A landscape with many peaks, sampled at points; each row gives a point and its height.
From any point a climber steps to the highest of the 6 points nearest to it. It stops when none of these is higher. Distance is the straight distance between rows; heights are no part of it.
<685>: [-1.76 -0.11  0.74 -1.72 -0.84 -0.90 -2.33  2.70 -0.35 -3.92  2.91 -2.12
 -0.81 -0.81 -1.79  0.17  0.88 -1.47  3.43  2.14  2.69 -0.02  0.28 -2.09
 -0.26 -0.27]  (h 42.6)
<872>: [ 0.98  0.57 -0.87  1.07  0.82  0.85 -1.64 -1.22  0.73  1.12 -4.29 -0.57
  1.39  0.41  2.28  0.67 -2.49 -2.52 -1.74  0.19 -0.21 -0.29  1.11  0.61
 -4.41  0.13]  (h 28.3)
<42>: [ 1.07  1.35  0.11  0.88 -0.69 -0.39  1.09  1.53  0.79  1.14 -0.63  0.14
  0.45 -0.77  1.38  1.64 -0.68 -0.84 -2.15  0.29 -1.01  0.56  0.78  0.15
  1.19  0.72]  (h 38.6)
<145>: [ 1.39  0.40 -0.84 -2.15 -1.88  2.04 -0.20 -0.19  0.82 -1.83  1.76 -0.24
 -0.99  0.19  1.38  1.07 -0.99 -2.73 -0.09  3.43  1.92  0.19 -0.68  0.23
  1.02 -0.04]  (h 39.9)
<1115>: [-1.35 -0.34  0.70 -0.89 -0.29  0.17 -2.71  0.95 -1.16 -2.17  1.54 -1.12
 -0.58 -0.49 -1.14 -0.32  0.73 -2.46  2.24  1.75  0.87  0.16 -1.07  0.05
 -1.23 -0.68]  (h 37.1)
<186>: [-0.66 -0.25 -0.81  2.33  0.12 -0.80 -2.60 -0.37 -3.15 -0.95 -0.79 -1.16
  0.68 -0.89 -0.84 -0.43  1.52 -0.91  0.54 -0.76 -1.88  1.41 -0.73 -0.45
 -1.25 -0.31]  (h 20.4)
<1025>: [-1.88 -0.98  0.46 -1.49 -1.25 -0.65 -1.33  1.42  0.32 -3.00  3.23 -1.14
 -1.61 -0.82 -2.16  0.57  0.09 -0.88  3.97  1.95  1.68 -0.48 -0.04 -1.50
  1.68 -0.39]  (h 39.0)
<9>: [-1.72  0.38  0.38 -1.04 -0.67  1.36 -1.92  0.12  0.08 -1.38  2.06  0.48
  0.70 -0.84 -0.16  0.72 -0.04 -2.99  0.11  1.89  0.42 -0.34 -1.66 -1.16
 -0.44  0.12]  (h 34.2)
<1069>: [ 0.14 -1.26  1.17 -0.38 -0.01  0.29  2.80 -0.92  0.12  1.70 -0.87  1.36
 -0.49  0.52 -1.38 -0.03  0.59  3.93  0.22 -1.68  0.42 -1.27 -0.27  1.21
  1.05  0.64]  (h 55.0)
<527>: [ 0.17  1.60  0.39  0.71  0.30 -1.10  0.45  2.38 -0.94  0.30  1.69  0.37
 -0.37 -1.11 -0.97  1.74 -0.47 -0.50  0.33  0.75 -2.41  0.96 -0.16  0.03
  3.47  0.82]  (h 19.2)
<854>: [-0.02 -0.32 -1.04  2.50  0.05 -2.49 -0.14  0.81 -1.74 -0.38 -1.07 -1.45
  0.03  0.11 -0.16 -0.70  0.27  2.07  0.54 -0.66 -1.65  1.38  0.26 -0.05
  0.90 -0.50]  (h 30.4)
<589>: [ 1.36 -0.95  0.37  2.55 -0.27 -2.64  3.10  0.10 -1.04  1.31 -3.69  0.68
  0.72  1.06 -0.36 -2.00  0.75  3.28 -0.30 -3.85 -0.87  0.30  1.10  0.40
 -0.57 -1.00]  (h 53.5)
<40>: [ 0.05 -0.36 -1.38  1.48  0.24 -4.05  2.42  2.55 -1.00  0.45 -0.67 -1.39
 -1.64 -0.26 -1.90 -0.42  0.42  4.37  0.55 -1.41  0.35  2.26  0.85  0.38
  3.61 -0.70]  (h 10.8)
<88>: [ 0.09 -1.27 -2.00  1.16  0.29 -3.21 -0.13  0.59 -0.88 -0.39  0.43 -2.52
 -2.56  0.24 -1.24 -0.62  2.11  4.10  1.03 -0.16  0.04  2.00  0.52  0.20
  1.81 -0.94]  (h 15.4)
<492>: [-0.11  1.38 -0.60  1.56  0.07 -1.91 -4.10  1.16 -1.49 -3.41 -0.56 -3.85
 -1.39 -0.94  1.47 -0.55 -0.05 -3.21  0.27  3.19  0.40  1.53 -0.83 -1.66
 -2.20 -0.19]  (h 54.0)
<1116>: [ 0.09  1.00 -0.94 -0.04  0.31  1.72 -0.84 -0.64  1.11  0.37 -0.72 -0.22
  1.07 -0.26  1.39  0.45 -0.05 -2.62 -1.58  0.31 -0.32 -0.34  0.79  0.69
 -1.73  0.12]  (h 41.9)
<77>: [-0.03 -1.41  0.68 -1.28 -0.03  1.95  0.03 -0.85  0.60 -0.15  2.63  1.42
 -1.35 -0.24 -1.71  0.83  0.35  2.12  1.75  0.30  1.09 -1.32 -1.84 -0.70
  1.41  0.09]  (h 37.9)
<246>: [ 1.41 -1.28 -2.94 -1.15  0.02  1.15 -2.28 -1.61  0.59 -0.77 -1.50 -2.14
 -0.98  0.66  0.43 -2.09  1.88  0.13 -0.67  0.73  0.51 -0.38 -0.55  1.74
 -2.20 -0.63]  (h 45.0)
<504>: [ 0.81  0.39  1.03  1.16 -0.85 -1.13  3.32  1.13  0.45  1.99 -2.76  1.55
  1.26  1.40  1.49  0.47 -0.60  1.55 -0.96 -2.90 -1.40 -1.22  2.30  0.67
 -0.35 -0.36]  (h 43.0)
<618>: [ 1.09  1.20 -3.10  1.58 -0.48 -1.39  0.71  1.62  0.13  0.24 -2.25 -1.87
 -1.49  1.55  2.36  0.46 -1.22  0.82 -2.16  0.44 -0.64  1.42  2.05  1.19
  0.72 -0.38]  (h 37.2)
<215>: [-0.35 -1.23  1.13 -1.36 -0.18 -0.49  2.78  1.08  0.02  1.24  2.08  0.30
 -2.22  0.34 -1.47  1.16  0.86  4.86  1.85 -0.51  0.21  0.12 -0.10 -0.79
  3.86  0.91]  (h 27.9)
<107>: [-0.86 -0.05  1.40 -0.62  0.05  1.28  0.64 -0.19 -0.04  0.61  1.19  1.65
  0.82 -0.99 -0.60  1.03 -0.97 -0.47 -0.46 -0.60 -0.36 -1.23  0.04  0.18
  0.27  0.04]  (h 43.5)
<276>: [-0.17 -1.61 -0.93 -0.78  0.79  1.57 -0.35 -2.02  0.29  0.51 -0.31  0.31
 -0.01 -0.10 -0.08 -1.00  1.05  0.54 -0.68 -0.64 -0.62 -1.16  0.04  2.09
 -2.09 -0.76]  (h 43.1)
<138>: [ 0.16 -1.27 -0.22 -1.76 -0.41  2.10 -1.45 -1.56  0.28 -0.92  0.52  0.83
 -0.72 -0.29 -0.82 -0.81  0.50 -1.25 -0.05  1.21  1.98 -1.92 -1.41  0.77
 -1.91 -0.98]  (h 44.2)
<320>: [ 0.86 -0.30  0.41 -0.98 -0.25  0.73  0.33 -0.94  0.18  1.11 -0.11  0.89
  0.87  0.34  1.38  0.27 -0.15 -1.05 -2.14 -0.42 -0.57 -0.40  0.22  0.59
 -0.02  0.35]  (h 40.8)
<655>: [-0.85  1.67  1.38  1.74  0.13 -0.28 -0.50  0.75 -1.55  0.43 -0.66  0.69
  1.48 -1.04 -0.33  0.13  0.40 -0.32  0.01 -0.55 -2.26  0.82  0.58  0.35
 -0.30  0.07]  (h 31.4)
<540>: [-0.94  2.85 -0.30  1.59  0.07 -0.12 -1.67  1.01 -0.62 -1.35  1.69 -0.86
  0.78 -0.92  0.97  1.61 -0.52 -2.39 -0.31  1.50 -1.32  1.45 -0.47 -1.08
  0.01  0.78]  (h 26.3)
<321>: [-0.41  0.04  0.74  1.25  0.67  0.44  0.71 -0.50 -0.13  1.41 -1.40  0.69
  2.07 -0.27 -0.26  0.23  0.68 -0.40 -0.95 -2.12 -1.29  0.29 -0.11  0.45
 -1.33  0.15]  (h 41.7)
<1075>: [ 0.03 -0.15 -1.80 -0.12  0.40 -0.32 -2.86  0.49 -0.25 -2.53 -0.67 -2.50
 -0.85  0.26  0.76  0.22  0.31 -3.17 -0.23  2.82  0.45  0.35 -0.81 -0.93
 -1.89 -0.99]  (h 48.6)
<579>: [-2.57 -1.00  2.31 -3.39 -1.04  0.81 -2.94  1.65  0.34 -4.07  2.62 -0.61
 -0.26 -0.41 -1.46 -0.30  0.96 -3.38  2.66  1.34  3.47 -0.63 -0.78 -2.33
 -1.10 -0.75]  (h 37.7)
<441>: [-1.38  0.54 -0.03  0.80  0.15  0.62 -4.07 -0.64 -1.20 -1.45 -0.14 -0.76
  1.48 -0.27 -0.53 -0.51  1.19 -3.24  0.12  0.72 -0.52  0.48 -0.92 -0.66
 -4.45 -0.86]  (h 30.0)
<899>: [ 1.32  0.41 -0.12 -1.26 -0.62  0.83  2.14 -0.07  1.57  1.07  0.10  1.05
  1.36  0.67  2.17  2.16 -1.87 -0.93 -1.39 -0.13 -0.10  0.32  1.63  0.49
  0.92  0.25]  (h 43.7)
<719>: [-1.22 -0.66  0.28 -2.38 -1.64  2.11 -0.72 -0.31  0.30 -1.89  3.16  0.56
 -1.12 -0.19 -0.45  0.92  0.43 -2.47  1.44  1.89  2.55 -1.54 -0.67 -0.79
  1.23  0.20]  (h 42.7)
<325>: [-1.96 -0.37  1.35 -1.98  0.40  2.16 -2.73  0.11 -0.38 -0.79  2.65  1.40
  1.20 -0.43 -1.66 -1.56  1.93 -2.63 -0.06  0.31  1.77 -1.69 -1.64 -0.52
 -3.16 -0.13]  (h 24.9)
<995>: [ 1.34  1.69 -3.13  1.69 -0.34 -1.63 -1.16  1.33 -0.46 -2.40 -0.92 -3.18
 -0.39 -0.77  1.85  0.80 -1.04 -0.48 -0.93  1.55 -0.73  2.01  0.14 -0.45
  0.89  0.31]  (h 43.6)
<832>: [-0.44  1.85 -1.26  2.47  0.24 -2.72 -2.03  1.85 -1.63 -1.80 -0.23 -2.39
 -0.35 -1.42  0.80  0.09 -0.90 -1.18  0.05  1.26 -1.23  2.40 -1.33 -2.23
 -0.66  0.67]  (h 33.5)
<54>: [ 0.46  0.27  0.00 -2.94 -0.01  3.17  0.62 -2.02  2.26  0.58  2.77  2.07
  1.66  0.25  0.73  1.30 -2.11 -5.13 -2.27  0.43  2.24 -0.80 -0.03 -1.64
 -1.40  0.05]  (h 46.1)
<357>: [-0.91  1.06  2.45  0.17  0.31 -0.38  2.35  1.82 -0.75  2.05  0.21  3.43
  1.12 -0.87 -2.52 -0.61 -0.58  1.65  0.18 -2.42 -2.63 -0.98  0.27 -0.73
  2.81  2.10]  (h 21.7)
<483>: [-0.82 -1.18  2.22 -1.63  0.58  2.78  0.52 -2.23  0.92  1.59  2.06  2.42
 -0.52 -0.24 -1.67 -1.30  0.81  2.10  1.03 -0.24  1.23 -1.42 -1.47 -0.41
 -0.35 -0.11]  (h 37.8)
<100>: [ 0.42  1.99 -0.92  1.62 -1.33 -2.27  3.13  2.86  0.27  0.85 -1.42  0.39
 -0.56  1.32  1.43  1.11 -0.86  1.94 -1.26 -0.85 -1.22  0.52  1.49 -0.01
  2.19 -0.25]  (h 26.8)
<502>: [ 0.28  1.84  0.49  0.69  0.60  0.90 -1.69 -0.60  0.11  1.48 -1.69 -0.06
  1.97 -0.46  1.11  0.62 -0.85 -2.95 -1.12 -0.29 -1.99 -0.23  0.82 -0.62
 -2.81  0.52]  (h 34.3)
<954>: [-1.01 -1.25  0.10 -0.41  0.48 -2.02  0.61  0.99  0.13 -0.53  1.76 -0.84
 -1.87 -0.72 -3.07  0.13  0.49  3.67  2.38 -0.53  0.78  0.88 -1.11 -1.05
  2.92  0.92]  (h 14.6)
<1008>: [ 0.27  0.57  0.46  1.72  0.04 -1.40  1.63  1.06 -1.20  0.94 -2.38  2.02
  1.07  0.13 -0.57 -0.60 -0.41  1.63 -0.22 -3.38 -2.41  0.73  1.01 -0.10
  0.63  0.22]  (h 46.0)
<267>: [-0.76  1.63  0.17  1.99  0.68  0.27 -3.54  0.71 -1.87 -1.24 -0.67 -0.85
  0.57 -1.46  0.93  0.82  0.21 -3.48  0.05  0.58 -1.59  1.16 -0.81 -2.07
 -3.11  1.05]  (h 18.7)
<45>: [ 0.64 -0.80  0.81  0.79  0.96 -1.02  2.22 -0.74 -0.70  2.72 -4.51  0.61
  1.47  1.32  0.46 -1.51  0.67  1.57 -0.34 -3.79 -0.61 -0.68  1.61  1.28
 -1.33 -1.25]  (h 47.8)
<1074>: [-0.64 -0.24 -0.92  0.32  0.20 -0.72 -0.90 -0.09 -1.18 -0.66  0.52 -1.96
 -2.05 -0.47 -0.61 -1.64  1.26  1.52  1.02  0.49  0.06  0.55 -0.33  0.80
  0.53 -0.80]  (h 40.5)
<846>: [ 1.11  1.13 -0.09 -0.04  0.70  0.45  1.05 -0.34  0.68  0.82 -1.80  1.16
  0.10  0.15  1.71  1.47 -2.12 -1.41 -1.72 -0.24 -0.12 -0.21  1.03  0.63
 -1.79  1.19]  (h 40.2)
<291>: [-1.14 -1.48 -2.68  1.64  0.62 -3.26 -2.08  0.07 -0.52 -1.86  0.19 -4.16
 -2.06 -0.63 -1.42 -2.01  0.74  1.02  1.85  1.52  1.43  1.96  0.46  0.46
  0.41 -2.02]  (h 41.8)
<315>: [-2.21 -0.79  1.35 -2.36  0.15  1.78 -1.77 -1.11 -0.22 -0.31  2.56  1.30
 -0.20 -0.65 -1.25 -0.08  0.63 -0.74  1.42  0.42  0.99 -1.21 -1.92  0.03
 -1.17  0.03]  (h 37.3)
<753>: [ 0.78  0.22  2.89 -0.39  0.61 -0.34  4.62 -0.73  1.21  3.63 -0.53  2.96
  2.67  0.73 -0.48 -0.52 -0.58  1.79 -0.68 -3.54 -0.89 -1.45  1.78  1.26
  2.02  0.21]  (h 47.0)
<802>: [-1.42 -1.47  2.55  0.47  1.20  1.03 -1.73 -0.86 -0.98  0.56  1.73  0.60
 -0.65 -0.73 -3.05 -1.05  2.16  0.83  1.76 -0.14 -0.31 -0.39 -1.88 -0.27
 -1.10  0.86]  (h 31.5)
<539>: [ 1.52 -1.60 -0.91  1.55  0.25 -0.42  0.96 -2.23 -0.90  1.37 -2.64  0.03
  1.01  1.33  0.38 -1.35  1.21  1.34 -0.12 -1.86 -1.13  0.89 -0.03  1.50
 -0.82 -1.11]  (h 44.4)
<1095>: [ 0.53 -1.54 -0.13  0.86  1.00 -0.52  1.21 -1.99 -0.48  2.51 -3.13  0.18
  0.05  2.56  0.14 -1.63  1.07  4.93  0.26 -2.03 -0.63 -1.25  0.40  1.67
 -0.58 -0.70]  (h 44.9)
<645>: [-0.48 -1.38  0.66  0.55  0.29  0.51 -0.43 -1.54 -0.57  1.38 -0.54  0.21
 -0.42  0.36 -1.23 -1.58  1.55  0.97  0.57 -0.39  0.10 -0.40 -1.47  0.57
  0.10 -0.14]  (h 41.0)
<522>: [ 0.89  0.11  1.60  0.06  0.48  0.45  1.30 -1.56  2.06  2.68 -2.04  1.26
  1.98  0.02  0.02  0.80 -1.37 -1.12 -2.34 -2.64 -0.98 -0.53  1.36  1.02
 -1.01  0.27]  (h 47.5)
<252>: [ 1.08 -0.88  1.40 -0.17 -0.08 -1.02  4.42  0.65  0.96  2.35 -2.13  2.48
  1.03  1.54  0.37 -0.07 -1.06  2.28 -0.15 -2.98 -0.84 -1.58  1.48  1.45
  2.26 -0.88]  (h 39.8)
<798>: [ 0.25  0.73 -0.01 -1.17 -0.84  1.82  0.34 -0.13  0.80 -0.55  2.25  1.13
  0.20  0.30  0.60  1.36 -1.25 -2.12 -0.32  1.63  0.33 -0.16  0.02 -0.92
  1.39  0.47]  (h 36.1)
<48>: [ 0.67  0.93  1.35 -1.70 -0.59  1.10  3.45 -0.69  1.39  1.62  0.70  2.33
  1.23  0.15  1.27  1.56 -2.92  0.21 -0.58 -0.78 -0.65 -0.21  0.94 -0.10
  2.00  1.47]  (h 46.3)
<415>: [-1.72 -1.18 -0.44  1.27 -0.48 -1.48 -3.67  0.57 -1.98 -3.38 -0.07 -3.03
 -1.16 -0.65 -0.46 -1.82  2.34 -3.07  2.42  1.13  1.06  0.60 -1.09 -0.47
 -2.15 -1.15]  (h 46.6)
<456>: [ 1.68  2.00 -2.80  0.27 -0.80  0.12 -2.22  0.28  0.57 -1.65 -1.91 -2.24
 -1.27  0.43  2.29  0.03 -0.64 -1.61 -1.77  2.88  1.33  0.54 -0.24 -0.04
 -0.81  0.49]  (h 46.2)
<83>: [ 0.80 -0.63  0.60 -1.70 -1.09 -0.13  3.93  0.40  1.12  1.19  0.92  1.89
 -1.59  2.28 -0.10  0.32 -0.55  4.36  0.45 -1.23  1.09 -0.92  1.45  1.48
  3.93  0.01]  (h 18.9)
<636>: [-0.67  0.92 -1.22  0.67 -0.57 -1.88 -3.05  2.76 -0.91 -3.11  0.48 -2.54
 -0.19 -0.72  0.08 -0.79  0.09 -2.16  0.98  3.56  1.73 -0.46 -0.31 -0.91
  0.20 -0.55]  (h 46.8)
<111>: [-0.37  0.39 -0.81  0.16 -0.50 -3.42 -1.17  1.65  0.00 -1.22  1.20 -3.46
 -0.95 -0.92 -0.27 -0.19  0.16  0.13  0.71  1.31 -0.56  1.89 -0.19  0.02
  2.36 -0.49]  (h 35.4)
<225>: [-0.36  1.74  0.71 -1.09  0.38  2.12 -1.07 -0.44  2.40  1.25  2.04  2.21
  1.73 -1.07  0.73  1.75 -2.78 -4.53 -2.22  0.48  0.53  0.36 -0.34 -2.21
 -2.47  1.41]  (h 34.1)
<928>: [-0.05  0.09  0.79  0.09  0.51 -0.51  1.27 -0.14  0.20  0.70 -0.77  0.64
  0.26 -0.19  0.32 -0.38 -0.28  0.46 -0.27 -0.59 -1.00 -0.52  0.01  1.47
  1.03  0.30]  (h 37.0)
<478>: [-0.59  1.08 -1.90  1.92 -0.15 -2.25 -2.86  1.51 -1.29 -2.58 -0.42 -4.02
 -0.57 -0.59 -0.45 -0.78  0.48 -1.27  1.27  1.83  0.45  2.28 -0.57 -0.67
  0.01 -0.85]  (h 46.4)
<870>: [ 0.42 -0.40 -2.40  1.01 -0.18 -2.09  0.55  0.44  0.18 -0.15 -0.85 -2.03
 -2.26  1.26  0.58 -0.69  1.21  2.66  0.12 -0.06  0.10  1.52  1.63  2.01
  1.56 -1.30]  (h 30.5)
<570>: [ 1.30 -1.36 -1.23 -0.28 -0.34 -0.28  1.80 -1.25  0.71  0.20 -0.71 -0.73
 -1.28  1.43  0.96 -0.82  1.14  3.57 -0.12 -0.52  0.44 -0.29  0.55  1.78
  1.08  0.22]  (h 40.0)
<369>: [ 0.00  2.54 -0.23 -0.40 -1.15  0.93 -2.62  1.90 -0.26 -2.65  1.48 -1.67
 -0.59 -0.53  2.34  1.83 -1.74 -4.06 -1.06  3.71  1.69 -0.33 -1.03 -2.04
 -0.30  0.48]  (h 36.0)
<87>: [ 0.55  0.40 -1.45 -1.23 -0.10 -0.27 -0.51  0.22  0.40 -1.29  0.54 -0.77
 -1.77  0.55  0.85  0.12 -0.17  0.11 -0.45  1.46  0.30  0.45  0.35  1.32
  1.45  0.73]  (h 45.4)
<62>: [ 0.14 -1.35  0.08  1.98  0.60 -1.40  0.66  0.38 -2.20  0.67 -1.74  0.28
  1.07 -0.22 -0.99 -1.39  1.04  1.33 -0.03 -2.83 -2.88  1.59 -0.06 -0.50
 -0.94  0.01]  (h 42.8)
<752>: [ 0.08 -1.62 -0.19 -2.14 -0.92  0.16  0.35 -0.47  0.71 -1.47  2.12 -0.67
 -2.51  0.00 -0.46  1.18  0.88  1.52  1.29  1.32  1.80  0.10 -1.01  1.00
  2.48 -0.80]  (h 61.6)
<722>: [-1.39 -0.96  1.84 -0.81  0.74 -0.29  1.93 -0.45 -0.80  2.98  2.24  1.43
 -1.53  0.26 -1.30  0.08  0.49  4.30  1.55 -1.19  0.01 -0.68 -0.79 -1.04
  2.22  1.39]  (h 53.1)
<962>: [ 0.76 -1.25  0.93 -3.05 -0.12  2.63  1.44 -1.85  1.29  0.93  1.23  1.91
  0.18 -0.03 -0.19  0.73 -0.55 -0.55 -0.63  0.66  2.10 -1.03 -0.37  0.43
  0.42  0.30]  (h 50.3)
<877>: [-0.34 -1.17  0.63  2.03  0.57 -1.08  1.58 -0.37 -1.04  2.04 -2.16  0.49
  1.99  0.83 -0.83 -1.62  1.50  2.04  0.74 -2.56 -1.69 -0.09  0.63  0.87
 -0.18 -0.04]  (h 48.7)
<148>: [ 0.50 -1.83 -0.25 -1.28 -0.05  1.76  0.20 -2.07  1.15  0.13  0.58  0.57
 -0.08  0.85  1.11 -1.09  0.46  0.88 -1.19  0.44  1.38 -0.94 -0.33  2.04
 -0.79 -0.59]  (h 45.5)
<993>: [ 1.40  2.79 -1.07 -0.20  0.23  1.03 -0.92 -0.04  0.37 -0.40 -1.22 -0.59
 -0.81 -0.58  1.69  0.96 -1.39 -2.29 -1.68  1.72 -0.05  0.32  0.32 -0.76
 -2.20  0.36]  (h 42.1)
<936>: [-0.66  0.11  0.64  1.54  0.00 -2.17  1.26  1.78 -0.56 -0.34  0.23 -0.40
 -0.74  0.40 -1.36 -0.15  0.32  2.93  0.92 -0.68 -1.89  1.35  0.69 -0.74
  3.02  0.69]  (h 21.5)
<465>: [-0.43 -1.45 -0.95  0.86  0.46 -2.98  2.15  1.49  0.69  0.76 -0.15 -0.95
 -3.61  0.47 -1.31 -0.35  0.99  6.29  1.79 -1.44  1.21  1.24  0.76  0.21
  2.72  0.57]  (h 0.5)
<407>: [-0.56  1.39  1.96  0.41  0.69 -0.82  1.58  1.64 -0.31  1.28  2.17  2.66
  0.98 -1.22 -1.30  2.20 -1.28  0.14  0.03 -0.43 -1.81 -0.41  0.02 -1.30
  2.81  2.06]  (h 22.5)
<903>: [ 0.64  0.10 -1.51  2.06 -0.21 -0.18 -1.20 -0.09 -0.94 -0.05 -1.25 -1.45
  0.27  0.07  0.81  0.60  1.00 -0.01 -1.13 -0.16 -1.07  1.18  1.08  0.26
 -0.95 -0.21]  (h 25.4)
<985>: [ 0.22  1.37  0.48 -0.04  0.32  1.44  0.88 -0.43  1.19  1.22  0.91  1.17
  1.33 -1.18  0.88  1.03 -1.43 -2.15 -1.36  0.84 -1.16 -0.16  0.46 -0.84
 -0.58  0.57]  (h 36.5)
<56>: [-0.23 -0.96  1.09 -2.56 -0.18  3.00  0.39 -2.53  1.13  1.48  1.51  1.99
  2.04 -0.47 -0.64 -0.78 -0.51 -1.96 -1.35  0.10  1.56 -1.51 -0.95  0.52
 -1.36 -0.21]  (h 57.9)
<699>: [-0.03 -0.85  2.93 -1.09  1.69  1.78  2.38 -2.41  1.29  2.76  0.56  2.49
  1.64  0.37 -1.10 -1.08 -0.58  3.29  0.12 -3.19  0.13 -2.31  0.23 -0.10
  0.70  0.30]  (h 49.4)
<459>: [ 0.64 -1.25 -0.79 -0.48 -0.04 -0.46  1.91 -0.57  0.60 -0.08  0.15  0.41
 -1.33  0.89 -0.65  0.03  0.94  3.09  0.51 -0.21  0.34  0.43  0.31  1.46
  1.57  0.30]  (h 29.2)
<122>: [ 1.76  0.50 -0.83 -1.36 -0.53  0.69  2.25 -0.25  1.23  0.09 -0.76  0.12
 -0.18  1.43  1.74  0.73 -0.26  0.24 -0.73  1.00  0.95 -0.38  0.82  1.04
  1.43  0.27]  (h 39.6)
<557>: [-0.63  1.08  1.10 -2.36 -1.27  1.16 -1.44  1.17  0.30 -3.59  3.13 -0.26
 -0.13 -0.50  0.78  1.24 -1.15 -4.84  1.05  3.90  1.71 -0.88 -0.92 -2.02
  0.99 -0.15]  (h 38.0)
<518>: [ 1.57  2.36 -1.79  1.54  1.04 -0.76 -2.74  0.98 -0.91 -2.48 -1.56 -3.95
 -1.09 -0.34  2.30  0.56 -1.78 -1.75 -0.27  2.58  0.48  1.40 -0.60 -1.98
 -2.65  0.27]  (h 48.4)
<60>: [-2.12  1.39  2.07 -1.55 -0.42  2.02 -2.96  0.79 -0.03 -3.12  3.21  1.08
  0.66 -1.03 -0.61 -0.03 -0.52 -4.46  0.62  1.76  1.49  0.15 -1.41 -2.60
 -0.89 -0.70]  (h 32.5)
<738>: [ 1.25 -0.38  2.20 -2.10 -0.21  1.82  2.83 -2.09  2.04  3.05  0.18  3.28
  1.97  0.35  0.04  0.84 -1.73  0.23 -0.42 -0.75  0.58 -1.29  1.04  0.41
  0.99  1.11]  (h 48.3)
<395>: [ 0.50 -0.45  2.33 -0.97  0.35  2.19  1.23 -1.81  1.08  3.24  1.33  2.41
  2.35  0.00 -1.39 -0.31 -0.72 -0.84 -1.20 -1.90  0.25 -1.12 -0.24  0.06
 -0.07  0.72]  (h 50.8)
<951>: [ 0.08 -0.25 -0.12  0.54 -0.28  1.25 -3.04 -1.83 -0.44 -0.31 -1.25 -0.82
  1.26 -0.02  0.19 -0.76  1.14 -2.00 -0.68  0.91  0.12 -1.13 -0.87  1.15
 -3.35 -1.17]  (h 41.4)
<92>: [ 0.76 -1.01 -2.56 -0.07 -0.10 -0.49 -0.10  0.10  0.74 -1.34  0.08 -2.75
 -2.10  0.61  0.38 -1.49  1.45  1.24  0.37  1.27  1.02  0.30 -0.09  1.17
  0.62 -0.56]  (h 44.6)
<789>: [ 0.27  1.02 -2.09  2.39  0.30 -0.62  1.37  0.36  0.12 -0.15 -4.31 -0.52
  0.95  1.17  3.02  0.16 -0.94  0.23 -1.62 -1.52 -1.29  1.26  1.84  0.27
 -1.22 -0.22]  (h 32.6)
<4>: [-0.44  0.11 -1.08  4.21  0.94 -2.77  0.82  2.69 -2.67  0.37 -2.48  0.93
  1.19 -0.60  0.44  0.46 -0.10  1.33 -0.08 -3.40 -3.64  2.02  0.43 -0.43
  0.71  0.18]  (h 42.9)
<37>: [ 0.95 -1.86 -0.58  0.41  0.30 -1.61  3.45 -0.52  0.67  1.25 -2.96  0.83
 -0.28  2.62  0.37 -1.35  0.50  4.36  0.42 -3.46  0.18 -0.71  1.82  1.31
  1.26 -1.70]  (h 30.3)
<86>: [ 0.08 -1.92 -0.09 -2.09 -1.31  1.85 -0.60 -1.58  0.58 -0.99  2.79  1.16
 -1.82  0.01 -0.77  0.32  0.99  0.67  1.51  1.55  2.52 -0.94 -1.34 -0.02
 -0.25 -0.08]  (h 48.2)
<727>: [-1.22  1.94  1.13 -0.58  1.16  0.24 -2.51 -0.30  0.43  0.65  0.85  1.44
  2.00 -1.25 -0.15  0.61 -1.08 -3.95 -0.49  0.13 -1.17 -0.08 -0.86 -0.60
 -2.68  0.86]  (h 21.8)
<416>: [ 0.87  1.13 -2.24  2.20  0.23  0.16 -1.49 -0.64 -0.89  0.36 -2.97 -1.70
  1.17 -0.58  1.72  0.67 -1.14 -0.95 -1.36 -0.61 -1.42  0.97  0.08 -1.00
 -2.72  0.36]  (h 28.7)
<116>: [ 0.18 -1.60  1.55  1.20  0.91  0.18  2.22 -1.18  0.22  3.33 -1.83  1.78
  0.82  0.87 -1.07 -1.18  1.37  3.30  0.75 -3.14 -0.79 -0.67  0.09  0.10
 -0.58  0.65]  (h 53.9)
<769>: [-0.16  0.22 -0.85 -2.11 -0.41  2.58 -1.75 -0.76  1.20 -2.21  0.97 -0.40
 -0.71 -0.23  0.43 -0.67  0.11 -2.98 -0.52  2.14  1.85 -1.51 -0.76  0.55
 -1.10 -0.51]  (h 42.0)
<850>: [ 1.52 -0.28 -1.91 -0.29 -0.13  0.80 -1.46  0.04  1.00 -1.04 -0.25 -1.81
 -0.98 -0.08  1.37 -0.64  0.34 -1.28 -0.95  1.66  0.36  0.07 -0.21  0.49
 -0.98 -1.09]  (h 46.5)
<820>: [-1.00  0.09 -0.13  1.00  0.04  0.19 -1.99 -0.23 -0.91  0.26  0.12  0.07
  1.27 -1.19 -0.31 -0.99  0.78 -1.59 -0.26 -0.02 -0.81 -0.18 -1.61 -0.28
 -2.57 -0.60]  (h 30.9)
<642>: [ 1.02 -1.48  2.44 -1.59  0.88  1.19  2.53 -2.00  0.61  2.08 -0.28  2.53
  0.77 -0.04 -1.17 -0.36 -0.30  3.95  0.25 -1.31  0.82 -2.02  0.13  1.19
  0.50  0.33]  (h 45.1)
<33>: [-0.14  0.68  0.41  0.29 -0.51 -0.20  2.31  0.54 -0.25 -0.10  1.61  2.01
 -0.38 -0.12 -0.46  2.01 -0.67  1.85  0.33  0.31 -0.93 -0.86  1.20  0.08
  3.43  0.43]  (h 27.5)

Call two points neighbours if one is among the 6 nearest of the other. Go from one point of each pair to the other, from neighbour to neighbour, staying as high as possible. Name the lowest point that can't be avoided.
<752>, <1069> -> <86>
<56>, <492> -> <87>
<1069>, <589> -> <877>
<1069>, <56> -> <699>

For each start below, name the point where the climber stops.
<527> -> <56>
<854> -> <1069>
<416> -> <492>
<407> -> <56>
<846> -> <56>
<320> -> <56>
<872> -> <492>
<40> -> <492>
<502> -> <492>
